Each row is a point on a tangle of strands that fork, close into loops and nearly touch. The rows are in no order.
Points whose rows are less than 54.3 apart are linked; no others are. Some points are linked to none.
K995: [ -1 -25   1   5  11   4 -26 -17  11   2   2 -33  15   5 -12  16  25  28
  19   2 -13   5  26  -6 -12 -19   9 -20 -15]
K564: [  3 -34  -1   8   7  17  -9  -9  -9  20   7 -20   2 -15   4  25  24  -4
 -24   1 -16  -4 -22   6 -18 -13 -13  -5  -2]
K271: [  0 -19   0 -10  17 -28 -10   5   5   9 -12 -10 -25   2  -8   5  -1   0
 -19 -15  30  40 -21   1 -20   4  -9 -21  28]
K626: [ -7  -8  -1   9   8  50 -16 -10 -22  14  22  -8  10 -20 -16  -5  16  10
 -21  11   8  -9  -4  28  12   0  18  23   5]
K859: [ -1  16   4  -4   2  -7 -12   7 -15   7 -12   5  11   2 -10   2  -9  10
   2   7   6  -2  -5  -5   4   5  -7  22 -11]
K138: [  7   3  14 -10  18 -15 -11   5  10   2  -6  17 -15   5  -6 -21 -22   3
   2 -18  27  22  10  11  -3  13  14  -9  32]
K474: [ -4 -32   7  -6  14  -6 -17 -10  24  -7   4 -16   6  -4  -6  12  -3  16
  15  -8   0  20  13  -5 -19 -16   2 -34  16]
K214: [-14 -19 -10   5   2 -13  -2 -22  12  -8   5 -19   7   4 -12   5  17  20
  -2   5  25  19 -10  -6  -6  -8  -6 -22  18]
K716: [  5  -7  -6  -7   1  28  -1 -15   8   8  30   5 -10  -7   0 -32   5 -12
   1  13  -9  -2  -4  30  19  -4   1  -1  10]
K689: [ -2   0   4   8  -8 -14   8   7  10 -10   1  -3  13   7  20  30  -9  -2
  17 -12 -22 -25  10 -29 -13  -6  -7  -8 -30]
K450: [-17 -22   7  11   2 -28  10 -17  -7   2  -9   0  -3  15   6   3   5 -14
 -32 -28  22  20  -8  -4  -9  20   7 -24  31]
K931: [  9  15   3  -8   1   3   6  10   3   1   1  20  -9  -6   6 -21 -14  -8
   8  -2  -6  -6  -6   8  10  -2  -2   8   6]
K733: [ -1  27   5   8  -5 -42  33  31   6 -22 -31  15  17  17  16  -3 -29 -23
   0 -28  12  -3  15 -35  -6   9  12 -14  17]
K908: [  1   3   9   5   2  23  -2 -11 -27  14   3   5  14 -10   2 -10   2 -10
 -19  -2   0 -14  -9  13  15  10   8  22   3]
K339: [-13  -7  -8   5 -13  20  -5 -21 -23  19  13  -3  -8  -4   4  24  25   4
 -19  16 -22 -15   1   9   1   3   2  29 -30]
K596: [  4 -11   0  -4  -4 -25  -1  12  13  -3  -5  -6 -18  17   4  25  -4  10
  24 -10   1   6   3 -30 -14 -11 -12 -17 -19]
K954: [-14  -7  -5  -1  -4 -40  10  13  23 -17 -12  -4   4   8  11  21  -2  -8
  -1 -18  21   4   1 -32 -26  -1 -18 -34  22]
K801: [  6 -41   3  -4  10   3  -7 -11  16  11  11 -26 -16   0  -3  12  26   2
   1  -7 -21  15  -1   5 -20 -21   0 -38  -3]
K446: [  4  16  -4  -8   2   6 -24   7 -20  13   2   7  -8   1 -18   4   0  17
   4  19   6   5  -6  10   5   7  -9  35 -30]
K983: [  5  20  -1  -8  -5   9 -26   5  -8  11   7   6  -6  -1  -7  16  -8  14
  18  11 -18  -4  15   3   0   8  -1  31 -42]
K142: [-19   4  -9   1  -6 -12  16 -19  19 -23   6   1   8   5  -5 -20  -1  13
  11   5  17   4   2   1  12  -4  -1 -17  16]
K118: [ -1   1   3  -5  11 -20   1   9  16  -8 -15  11  -5 -12  -8 -10  -8   1
  -8   6  29  21  -5   8  -8  -3  -6 -18  48]
K396: [  4 -11   1   7  -1 -24  14  19 -10   7 -14  -3  -8   4  16  17   3 -21
 -17 -16   4   2 -24 -26 -10   2 -17  -9   0]
K256: [-20   8  -3  18 -15 -20  34  -7  -5 -14 -17   6  31   8   3  -3   8 -14
 -25  -5  16 -12 -14 -12   2   6  -6 -10  28]
K829: [ -3  20   1  -4  -3  53 -15 -15  -6   8  23   4   9 -31   1 -17   9 -10
  -9  14 -17 -18  12  40  18   5  15  33  -4]
K306: [ -3  14  -3   5   0  41  -8  -8 -19   7  10   1  15 -26 -14 -18   6   1
 -20  14   7 -18  -3  33  20   6  12  32   9]
K791: [ -2  -3  13   3   5   4   2 -21  -5   4   6   2  18  18   3 -10 -14   2
   6 -27 -12 -12  18  -1   8  11  26 -12  -8]
K785: [ -3  23 -12  -3 -19  -9  10  20  11 -10   3  16 -18  -7   4   9  -6   1
  19  21 -10 -14  -6 -10   3 -10 -19  26 -33]
K247: [ 11  26   8  -5  -1 -16  18  35  -7  -4 -15  20 -14   3  11  -1 -30 -15
  15 -15  -5 -10   8 -14   6   9   8  15 -17]
K254: [  2 -33  -2   3  -1 -12  11   4  -1  13  -4  -9  -9  -5  18  21  15 -19
 -22 -14   0   9 -33 -11 -17  -9 -26 -21   8]
K490: [ 12 -22  10 -10  12   1 -23  -7 -15  31   9 -12 -24  13 -10  10  10  14
   6  -6 -12  12   2   2  -9  -5   4  -3 -24]
K531: [ -8   8   7  13   1  14  -1 -27  -8  -9   5  -3  43   5  -3  -8 -12   6
   7 -12  -4 -17  23   3   7   7  23   2 -13]
K6: [  2  29   8  12  -5 -26  43  23  -2 -22 -28  20  21   9  15 -16 -23 -32
  -9 -18  -5 -13  12 -20   3  13  18  -9  15]
K437: [ -6  11  -2  14  -9 -24  24  14  -5  -4 -27   4  34  -5  12   3   2 -20
 -34  -1  19 -16 -16 -16  -6   7 -14  -7  36]
K414: [  8  -4  -1 -17   0  -6 -10   1  16  -3  14   5 -25  14  -8 -13  -8  12
  31   4  -2  13   9   6   7  -3   5  -7  -6]
K348: [  4  26  -2 -13  -3  21 -18  10  12 -10   7   6  11 -27  -4  -2 -16   7
  15  19 -17  -5   9  12  -4  -5 -11  23 -12]
K542: [  0 -10   2   6   1  -1  -8  -4   3   2  -2  -9  15  -2   2  22   9   6
   6   5  -7  -6  -2 -16 -10  -7 -13  -7 -12]
K226: [ -8 -11   6  15   3  17   2 -15 -31  13  -1  -3  21 -14   9   9  14 -13
 -31  -7  -2 -18 -20   5   3   8   4  12   5]
K964: [  6  -7   2   6  22  40 -36  -8  -7   9  12 -13  23  -7 -19   1  -2  24
  13   6   3   3  23  24   3  -7  30  10  -8]
K390: [ -2  10  -9 -10 -12  32 -17   6 -13   0   5   6 -11 -38  -5   3  14   0
 -14  34 -12  -3 -20  21   2  -4 -19  33   0]
K164: [  3 -14  -3  -9   9  36 -18 -18  -5  13  28  -7 -15 -13   4  -2  18  -1
   8  13 -34  -4  18  25   2 -10  12   6 -16]
K764: [  1 -12   4  -9  -9  -6  22 -15   6  -3  25   8 -32  21   9 -20  -3 -11
  20 -12 -17  -8  11  -1  11   0   4 -16 -16]
K97: [  5  -7   1   2  11  29 -18 -11 -23  20  16  -7  -4  -2 -21 -19   8  11
 -10   3  19   6  -7  30  14   5  17  13  11]
K961: [  2 -17   4   3   0 -12 -15   2   8   5  -3 -16  -4  16  -9  28   9  22
  23   0 -13   2   6 -21 -14 -11  -7  -6 -29]
K188: [-20  15 -10   2 -16  20   5 -15  -2  -7   2   3  18 -27   2   8  11  -1
 -13  30  -8 -20 -12  12  11  -3 -10  21  -8]
K656: [-11 -19 -12  20   1  31 -12 -31  -8   1  19 -33   8  10 -20   1  32  30
   1  19  11   2   6   7  15  -6  23   4  -8]
K521: [  2  -6 -11  -9   0  26 -11 -12  22 -14  24 -13 -16   0  -4  -3  17  10
  32  32 -25  10  13   9   4 -11   0  -2 -24]
K356: [-22  10  -1   8  -9  35  -1 -25 -12  -4   5  -4  34 -25   5  11  11   0
 -18  14  -7 -25   1  12  17   3   8  22  -8]
K591: [ 12  -5   1 -13   6   3 -27   3 -18  21   8  -3 -16  15 -21  -1   2  19
  13   4   7  14  -2   4  -1   3   6  21 -20]
K654: [ -4   3  -3   3   8  26 -13  -6   3  -7  10  -9  21 -18 -11  -8  -2  16
   0  14   9  -1  -6  17   6  -9   0   6  13]
K83: [  1 -15   1   1   1  14  -7 -16   7  -2   9  -4   6  -3   9   5   3   2
  13   4 -24  -7   7   1  -1  -6   0  -6 -14]
K938: [  8  -2  11  -1  10  -8 -10  -8 -25  16  -3   4  -3  26  -8 -11 -10   9
  -3 -19  11   4   4  -1  10  17  12  10  -5]
K253: [ 11  32   2   7  -7 -16  42  20   6 -10 -27  25  -3  -1   8 -36 -26 -25
  -8 -13  -1  -9  11   2  11  11  17  -7  21]
K936: [ -4  18  -1   8  -1 -42  20  35  16 -15 -27   7  13   6  15  13 -21 -16
  -8 -19  29   2  16 -35 -17   6  -4 -17  27]
K357: [  4 -15   4 -14  -5 -19  15  -7   3   5  22  11 -50  31  -2 -26  -4  -7
  11 -17   3  12   1   5  14   6   6  -8  -7]
K272: [ -7   3   0  -1   1 -26  16  -5  -5   4  -7   8 -22  24 -12 -20  -4   4
 -12  -9  29  18  -6   6  12  19   7  -5  18]
K53: [  3  -6  13   5  16   8  -1 -16 -16  15   4   4  13  -6   6 -17  -9  -7
 -13 -16   0  -4  -4  13   7   7  18  -1  26]
K338: [-11 -22 -11  17   5  19 -13 -21  -2  -4   9 -32  24   0 -21  17  26  28
  -2  12  12   2   2   4  -1 -13   9  -3  -3]
K781: [  5 -10 -16  -3   5  52 -31 -10   1  -2  37 -25 -10  -8 -17 -13  28   8
   6  37 -12  14  17  28  12  -6  14  14  -8]
K645: [ 11 -13  15  -6  12 -17 -14   1  -8  11  -6  -3  -8  21   2   7 -11   6
   8 -24   2   7   8 -13  -8  10  11  -2 -10]
K168: [ -7  -9  -6 -12  -2 -22  -1   7  27 -13  -4  -6 -14   3 -11  10   0  13
  16   7  18  20 -11 -14 -14 -15 -20 -21  12]
K762: [ -1  -6  -9  -7  -9  -8  11   7   6  -1  -1  -1 -25   1  -9  -4  12   1
  -8  21  16  18 -34   6  -4 -11 -26  -3  15]
K556: [ 10  -3   3   7   3 -13  10  27  -2   1 -15   4   8  -3  24  19  -8 -19
  -4 -16  -8 -11  -6 -25 -11  -3 -13  -5   1]
K125: [ -1 -16   2   2   8   0  -5   4  20  -7  -4  -5  24 -20  13   9  -6  -7
  -9  -4  10   2 -11  -3 -17 -16 -19 -28  44]
K500: [-10   4  -3   7  -7 -41  25   1  -5 -10 -11  12 -15  27  -1  -6  -9   0
  -5 -19  17   3  -3 -13   7  17   7  -4   7]
K872: [ -4 -31   6  16   8  17  -3 -18 -24  18   4 -16  17  -4  10  19  15  -9
 -22 -11 -16 -14 -12   8  -7   3   5  -6   2]
K78: [ -9   0   4  12  -5 -26  14  -1  -5 -16 -13  -1  42  20  15  12  -7 -21
 -18 -30   6 -14   7 -35 -11  14   2 -21  16]
K309: [-15 -18 -10  12  -4  19   8 -38  12 -12  24 -18   7   2   0 -11  22  11
   7  11  -6  -9  11   9  21  -6  12 -17  -2]
K741: [  1  -1  10 -11  14   2  -7  -7  16  -1   7  12  -3   1   3 -33 -18   3
   6 -18  11  16  12  21   7   5  18 -15  32]
K473: [  8  10  11  -7  13 -34   5  30  11  -9 -21  20 -14   5  12  -4 -39  -7
   7 -30  14  17  15 -16   1   9  12 -11  20]
K705: [ -6  24 -23  -4 -13  38 -18 -29   9  -2  29 -11  -5  -5  -2  -1  23   5
   8  25 -23 -11  34  20  19   6  14  31 -31]
K865: [  9  26  -3 -12  -8 -21  11  17   4  -3  -2  17 -28  20 -14 -32 -13   1
  21  -2  14   7   5   7  18  10   5  13  -8]
K523: [ -2  15   4  11  -3 -19  32  15 -12 -19 -25   6  40   7  21   7 -19 -34
 -17 -27  -6 -21   1 -32  -3  15   4 -12  12]
K956: [ -5 -13  -2   7  -1 -31  -8  16   6  -4 -14 -17  21  16  12  30   2  -8
  -5 -23  23  -3   1 -37 -28   0 -27 -23   6]
K312: [  6  25  -1  -7  -9   8   3  14 -16   7 -11  21  -9 -20  15  13 -10 -16
  -7   8 -25 -15   0  -1   1   6  -8  35 -23]
K878: [  3   1 -10  -9  -6 -29  17  25  11  -3 -11  11 -48   6  -6 -12   0  -2
   1  11  19  19 -24  -2   0  -6 -17  -7  11]
K825: [ -7   2  -5  10 -10 -31   7  20   1  -7 -17  -6  16  16   5  24  -5   0
   3  -8  19  -6  -2 -38 -18  -5 -21  -5  -8]
K433: [  4  36  -9  -8 -11  -8  13  13   6  -7  -4  14 -18   8 -22 -35   0   8
  13  22  22   3  -9  15  15   6  -6  20   1]
K176: [-10  12  -3   8 -10 -39  21  14  -9 -14 -20   6   8  28   0  11  -8   1
   2 -18  20  -3  -3 -37  -4  11  -4  -4  -4]
K584: [ -5 -17   4  13  12   0 -13 -11  -6   4  -5  -7  36  -1  -4   7  -2   4
 -14 -14  16   2  -6   0 -10  -1   6 -14  22]
K130: [  1  43  -8  -2 -20  -5  26  16   0  -3 -22  18  -9  -6 -14 -23  -1  -8
  -2  19   8 -16 -14   7  20   5  -9  23  -6]
K303: [ -6 -19  -1   2  -7 -26  33  -5   8  -5   5   5 -28  11  11  -7   7 -17
 -11 -18   6   5 -14  -8   2   3  -9 -31  19]
K755: [ -2   9  -4  -3 -14   4  14   3  -7   6   4  14 -19  -4  17  11  -3 -16
   4   2 -28 -21   2  -5   8   5  -5  14 -28]
K369: [  6  14  -9 -12   1  40 -40   5  -8  -4  15  -7   3 -26 -24  -3   6  23
   4  32   0  13   1  27   0  -3  -2  31  -2]
K358: [ -2  12   8  -3  -4 -25  19   2  -1 -10   8   8 -18  31   2 -16 -20  -2
  23 -21  -3  -8  19 -15  17  15  13   4 -24]
K242: [  5  29  -6  -8 -13  12   1  19 -10   2  -7  15  -5 -33   3   4  -2 -11
 -13  27 -13 -15 -15  12   5   0 -19  32  -6]
K278: [ 11 -20   0 -16  10   6 -19  10   2  11   4  -8 -35  -1  -9   6   3   8
   6  10   3  30 -23   5 -15  -9 -14  -3   0]
K382: [  8   2   9  10  11   4  11  11  -7  -3 -20  14  27 -24  24  -3 -13 -33
 -25 -10  -9 -12 -15   0  -1  -2  -5  -6  31]
K213: [  1  11 -17  -9  -6  20 -12  -8  18 -10  21  -2 -16 -10   2  11   7  13
  27  31 -36  -5  28   4   2  -8  -6  16 -41]
K710: [  4  12  -8 -14  -4  17  -9  -7  19 -12  20   0  -5   3 -11 -18  -1  15
  30  21  -3   6  10  10  11  -2   3   7 -15]
K109: [ 18  25  11  -5  12 -22  -3  32   7  -4 -28  19  11  -4   4  -2 -36   0
  10 -14  14  10   9 -11  -8   7   5  -1  12]
K281: [  4  12   5  -4   4   7  12   4  13 -13   1  16  12 -21  19  -5 -21 -14
  10  -3 -19 -14   0   6   0  -6   0  -5   1]
K915: [ -4  -6   2   8 -12   0  -5 -12 -21  21   4  -2  -4   5   1  28  17  -1
  -8   2 -24 -18   3 -11   0  10  -4  17 -32]
K292: [ -7 -18  -1  13  15  23 -26 -19  -3   1  12 -33  12  -4 -10  22  37  26
   8  20 -25  -4  31   3  -9 -16  20  -3 -24]
K687: [ -1   1  11   1   8 -17  -4   0   8  -4  -8  -2  34   9   6  15 -20   9
   9 -25   8  -2  14 -25 -13   4   2 -16   6]
K420: [  8  37   6  -8   6  27 -13  -1  11  -8   4  12  25 -23  -7 -20 -23   5
  14   7  -4 -11  11  24   2   1  10  21  -7]
K980: [-18   8 -11   7 -21   3  14 -11  -7  -6  -5  -2  14 -10   3  18  21  -6
 -13  24  -1 -23 -14  -7   4  -3 -23  13 -13]
K259: [-18   1 -11  15 -16  -7  11  -8  -4  -6  -7  -7  31   4  -3  15  20   9
 -14  14  21 -14 -21 -14   0  -3 -18   2  -3]
K561: [  8  -2   6  -2  12  12   2   5   1  -3  -7  11  24 -23  19   4 -15 -13
  -6 -10 -14  -6 -10   2  -7  -9  -7  -8  14]
K608: [  4  -4  -6  -9   2  39 -23   0  -7   5  18  -7 -11 -23 -12   5  13   8
  -3  35 -15  11 -14  25  -4  -8 -10  19  -2]
K105: [-11  -6 -12  15   6  36 -15 -11   0  -8  11 -21  32 -23 -14  13  20  18
  -8  22  11  -5  -7  12   0 -16   1   7   3]
K9: [ 10  11   6  -6   7 -22 -11  21  13 -12 -20   2  20   2  -2  13 -30   9
  14 -14  12   6   9 -26 -14  -1  -3  -6   2]
K779: [ 17  15  11  -4   8  -7   3  32 -13   5 -17  16  -3  -8  25  13 -26 -21
  -1 -15 -21  -7  -3 -19  -5   5  -6  10 -15]
K70: [ -1  -7   5  -6   9  19 -16 -10   9  -8  12   2  10 -15  -7 -22 -10  18
  11   3  12  16   4  19   4  -6  11  -9  29]
K910: [-19  -6  -9  15 -13 -10   8 -15   6 -10  -4 -15  28   5  -9   6  17  11
  -7   7  30   2 -14 -10  -6  -9 -13 -15  21]
K516: [ -1 -20  -9  15   3  22 -10 -32  -1   7  28 -30 -13  21 -17  -9  40  23
   6  16  -6  10  15  15  10 -12  19  -6 -16]
K445: [ 10   7   3 -14   8   3 -33  11  11   1   0  -3   8  -3 -11  13 -17  25
  24  12  -2  12   6  -4 -12  -9  -7   4 -14]
K700: [ 19  35  -2 -10 -10   4  22  23  11   4   2  27 -24  -4  -1 -41 -13 -20
   8   4  -5  -7  -1  21  14   3  -3   9   6]
K140: [  8   3   6   5   1 -25   8  20 -15   8 -20  12 -10   5   6   4  -4  -5
 -16  -9  12  11 -20 -13  -1   6  -8   2   6]
K291: [  1 -25   5  -1   7  11  -5 -18   3   7   9  -8  -9   8  -7  -3   3   9
   7  -7  -4   9  -2   8   3  -6   8 -16   5]
K867: [ 14  17   0   3  -8 -26  16  37 -11   2 -24  15 -24   8   8   6 -17  -5
   2  -3   9   2 -12 -20   2   7 -10  14 -12]
K211: [ 11  -1  -4 -12   0  40 -10 -10  10  -2  25   2  -4 -18   6 -18   0 -11
  13  16 -29  -4  10  26  11 -11   1   0  -3]
K601: [-15   9 -10   6 -15  12  13 -26 -10   0  13  -1   0   7  -5 -12  20   1
  -2  15   3 -10  -9  11  24   8  -2  15 -17]
K681: [ -7 -17   3  -2   4  -8   3 -20  -5  10   9  -3 -13  14  -8 -15   6  10
 -12 -11  20  19  -8  15   7   9  10 -10  19]
K611: [  7 -15   2  -3   2   5 -23  -1 -15  30   0 -10 -21   0  -3  30  16   6
   1   3 -33  -6   3   0 -11  -4  -3  14 -32]
K822: [  2  -5  -1  -8  14   0  -7   9  21  -8  -8   4  10 -25  -2  -5  -9   8
  -3   6  15  14 -12  12 -15 -17 -13 -20  43]
K230: [  6   1  -5 -13  -4  51 -28 -12  -6  18  35  -3  -9 -20   3  -6  10 -13
  -1  15 -31  -7  26  40  13   3  17  30 -17]
K239: [  1 -28   2   0   4 -15  17  -4   6   7   2   0 -30   2  12   2  10 -14
 -18  -9   1  15 -29   2  -6  -4 -12 -22  13]
K238: [-11   5  -7   3 -13  -7  15 -12 -22   5  -6   7  -7  13 -10 -15  12   2
 -14   7  16  -6 -22   3  21  17  -2  15  -6]
K91: [ 12  10   1   8   1 -19  12  38   4  -2 -31   6  24 -13  19   3  -9 -28
 -25  -3  20   0  -9 -22 -12   0 -22 -14  36]
K159: [  6 -12 -13 -11  -1  37 -22  -9  -3  13  38 -11 -33   6 -15 -18  24  -1
   5  28  -5  15  -2  36  14  -2   4  16  -9]
K215: [  6  13  -6   7  -8 -34  24  41  11  -2 -28  10 -28  -2   4  -1  -6  -8
 -10   6  23  12 -18 -11 -10  -6 -20  -7  25]
K891: [  7  37   5  -3  -1   8   1  -1   5 -12 -14  12  30 -10 -12 -28 -23  12
   8   3  14  -5   6  17   4   0  10   7  14]
K195: [ 10 -17   5 -12   8  25 -20  -8   9  10  16  -8  -6  -7   3  12   7   6
  26   9 -44  -1  28  10  -8 -12   6  -5 -23]
K603: [  8 -17  19  -9  17 -31 -20  15   2   5 -15   2 -12  15  -1  13 -21   3
   5 -30  13  21  10 -20 -15   7   8 -18   8]
K89: [  2  44  -9  -3 -20  -8  20  23   5 -15 -12  22 -11  -5   0  -9 -15  -5
  15  13  -7 -15  -2  -1  12   1  -2  27 -23]
K113: [  4   7  12  -1  -1  -4   7 -17  -6   4  13   9  -3  32   0 -22 -15  -2
  16 -27 -10 -12  24  -5  17  18  21   0 -20]
K923: [  6 -32   1 -11   6   1 -13   4  11   8   7 -16 -23  -4   3  13   9   0
   4  -2 -12  21 -14  -3 -24 -19 -11 -21   1]
K528: [-11  -1  -8   1 -10 -44  24  26  23 -15 -15  -1 -21   7   4  11  -1  -8
  -6  -7  30  14  -9 -24 -18  -5 -22 -22  26]
K35: [-10 -20 -13  -3  -7   8   2  -5   7  -6   9 -18  -8  -9  -9  13  24  12
  -9  29  10  16 -30   6 -12 -18 -27  -7   6]
K151: [  9 -22  10  -5   2  -4   6  -6  12   4  15   2 -23  17  10   7  -5  -7
  22 -22 -31  -9  21  -9  -2  -5   7 -19 -23]
K507: [ -2 -19  10   4   0  -9  19 -19 -26  14   5   7 -16  23   7 -13  10 -17
 -20 -20   0  -1 -16   2  14  16   7  -3   1]
K252: [ 12  -4  -3 -21  -5  -1   2   7   9   3  15  11 -50   9  -6 -23   0  -4
  15   5   3  15  -7  15  10  -2  -6  -3  -3]
K112: [ -9 -22  -2  -6   1 -33  -6   3  28 -11  -5 -13  -6  11  -1  22  -2   8
   3 -13  24  21   3 -20 -24  -7 -14 -33  18]
K467: [  2   5  -1  -4 -10 -19   7  21   8  -9  -3   3 -24   9   3  18 -10   7
  29   2  -3   0  -4 -20  -1  -7 -14   9 -29]
K43: [  2  -4  15   3  11  -5   8 -10  -8   2  -8   9  22   8  16 -12 -19 -16
  -9 -28  -4  -8   3  -6   3  16  15  -8  14]
K880: [  1 -10   2   5   7 -10  -3  20   3   5 -17  -8  28  -9  17  17   0 -16
 -25 -12  16  -2 -12 -20 -25  -5 -26 -18  34]
K715: [  0   3  13 -11  16 -36  -9   9  17  -9 -17   9  -8   6  -5   0 -25   8
   4 -19  26  29  13 -11 -11  11   8 -13  27]
K51: [  9  28   5   7  -4 -18  18  38 -12  -3 -37  16  20 -10  15   4 -20 -22
 -11  -2   5  -7  -2 -19   1   4  -9  13   4]
K670: [-16 -14 -10  19  -8  28  -3 -30  -2  -2  11 -11  29 -21   4  20  23   0
 -11  12 -22 -25   8   4   7  -3   7   6 -10]
K555: [ -2 -34 -10   1   1  20 -10 -11  -1   7  14 -28 -11  -8 -11  19  34  14
  -9  22 -13  11 -19   8 -18 -19 -15  -7 -14]
K845: [ 15  35  12  -2   6 -14  14  28   2  -6 -29  24   5  -3   3 -27 -32 -10
   3 -14   4   3   8  -1   3   8  10   5  19]
K724: [  8  16  17   0   5   1  -1   6 -14   3  -9  12  24   7  16   7 -25 -10
   5 -26 -22 -18  17 -12  -5  11  17   9 -27]
K273: [  7 -39   9  -6  10  -9 -19 -11  16   2   1 -31  -1   7 -10  17  23  21
  14 -15 -11  13  17  -4 -23 -16   7 -33  -5]
K578: [  9 -15  -7   4  19  53 -36  -8   0   3  21 -32   4  -6 -15  -4  19  22
   8  21  -6  12  23  25   5  -9  29   5   0]
K805: [  0   3  16   8   1 -14   6   1  -9  -3  -6   2  17  13  13  22 -21  -6
  12 -30 -21 -22  15 -30  -9   9   6  -2 -31]
K820: [ -7 -29   7  11   3 -21  12 -15 -19  12  -5  -4 -22  22   4  -2  10 -11
 -27 -31  11  12 -17  -9  -2  19   3 -16   8]
K162: [-17 -14  -8  16  -2  23 -10 -31  -6   4   9 -25  20 -11  -2  28  37  16
  -8  18 -27 -21  21   7  -3  -6  16   6 -27]
K750: [-14  -1 -13   6 -13  21   8 -32   5  -9  28  -8  -2   1   1  -6  27   2
   8  23 -17 -11   7   9  19  -5   0   6 -20]
K24: [ 16  -6   4 -14  11  25 -26   2 -15  26  20   0 -25   8 -16 -32   2  -1
  -1   2  12  20  -1  33  13   5  10  15   7]
K665: [  2  25   8   6   2  -9   3   8 -10  -3 -17   8  25   1  -4 -11 -13   5
  -6  -2  17  -2  -8   1   2   8   3  10  12]
K842: [-17 -11   7   7   3 -30  12 -10   1  -9 -11  -1  24  16  13   5   0 -18
 -26 -34  19   2   8 -18 -12  20  10 -35  37]
K572: [  8  13  10  -6   8   8 -16  -4 -19  13  -1  12   9   7   2   7 -17   1
  11  -9 -19  -8  18  -2   2  13   9  22 -32]
K612: [-12  12  -4  12 -15 -13  28  -2 -21   0 -22   6  10   9   1 -13  11 -12
 -25   3  18 -12 -23  -2  13  13  -7   9  12]
K319: [-15  -6  -4  11   1   2   5 -38  16 -19  13 -10  18  11 -14 -13   7  23
   9  -2  13   5  14   0  19  -4  19 -15   8]
K993: [  4 -16  -2 -18  11 -10 -18   9   4   4  -5  -9 -26   3 -20   4  -5  18
  -6   4  27  43 -18  10 -17  -3  -9  -5  20]
K985: [-18   9   3  14  -6  17  13 -26  -9 -10   1  -1  39  -5   6  -7  -2  -5
  -8  -7  -5 -24   4   9  12   9  17   8  -1]
K87: [ 21  33   1  -2  -6  -9  24  40   1   5 -24  27 -33 -11   7 -28 -12 -19
  -1   9  -1  -1 -10   9  10  -1  -2  11   9]
K289: [-14   5 -17  -4 -15  29 -15 -34 -10  13  20  -5 -10 -10   3  15  30   4
  -9  24 -30 -17  30  15  10   5  11  30 -32]
K269: [  8  24  -2 -11  -3   2 -11  12  20 -14   1  10  11  -9  -2   2 -21  14
  27  12  -4  -1   5  -3  -7 -11  -8  10 -13]
K861: [  8   5  15   1   8   5  12  12 -17   9 -15  21   3 -17  15 -15  -7 -26
 -29  -4  -9  -9 -17   1   7  10  -2   9  15]
K706: [  5  -2   3   0  -4   3  12   0   6   2  15  10 -26   3  15  12  -5 -14
  23  -8 -38 -23  13  -8  -1  -7   0  -1 -35]
K632: [-10  -1  -7   1  -8 -14  10  -1  26 -20  -4   3   7   0   4   4  -8   6
  15   5   7  -2  -6 -10  -6 -13 -16 -21  14]
K40: [ 14  28  -5   2 -12 -21  25  40  12  -9 -32  23 -19 -12  -2 -15 -12 -10
  -1  15  11   0 -12   0   1  -6 -12   5  17]
K900: [ -5 -15 -14   0  -4  19  -3 -21  -9  12  26 -17 -21  14 -15 -17  27  13
   1  18   4  12  -5  16  18  -4   5   5 -13]

A tip is a point with one link. Name the tips that can be reached along the links from each point below, in the order of the rows.
K140: K303
K78: K964, K938, K936, K687, K507
K357: K369, K213
K591: K689, K705, K445

How many points has the smallest loop of links through each point below? Write 0 if it is on no loop.
K681: 24
K252: 0
K867: 6
K109: 0
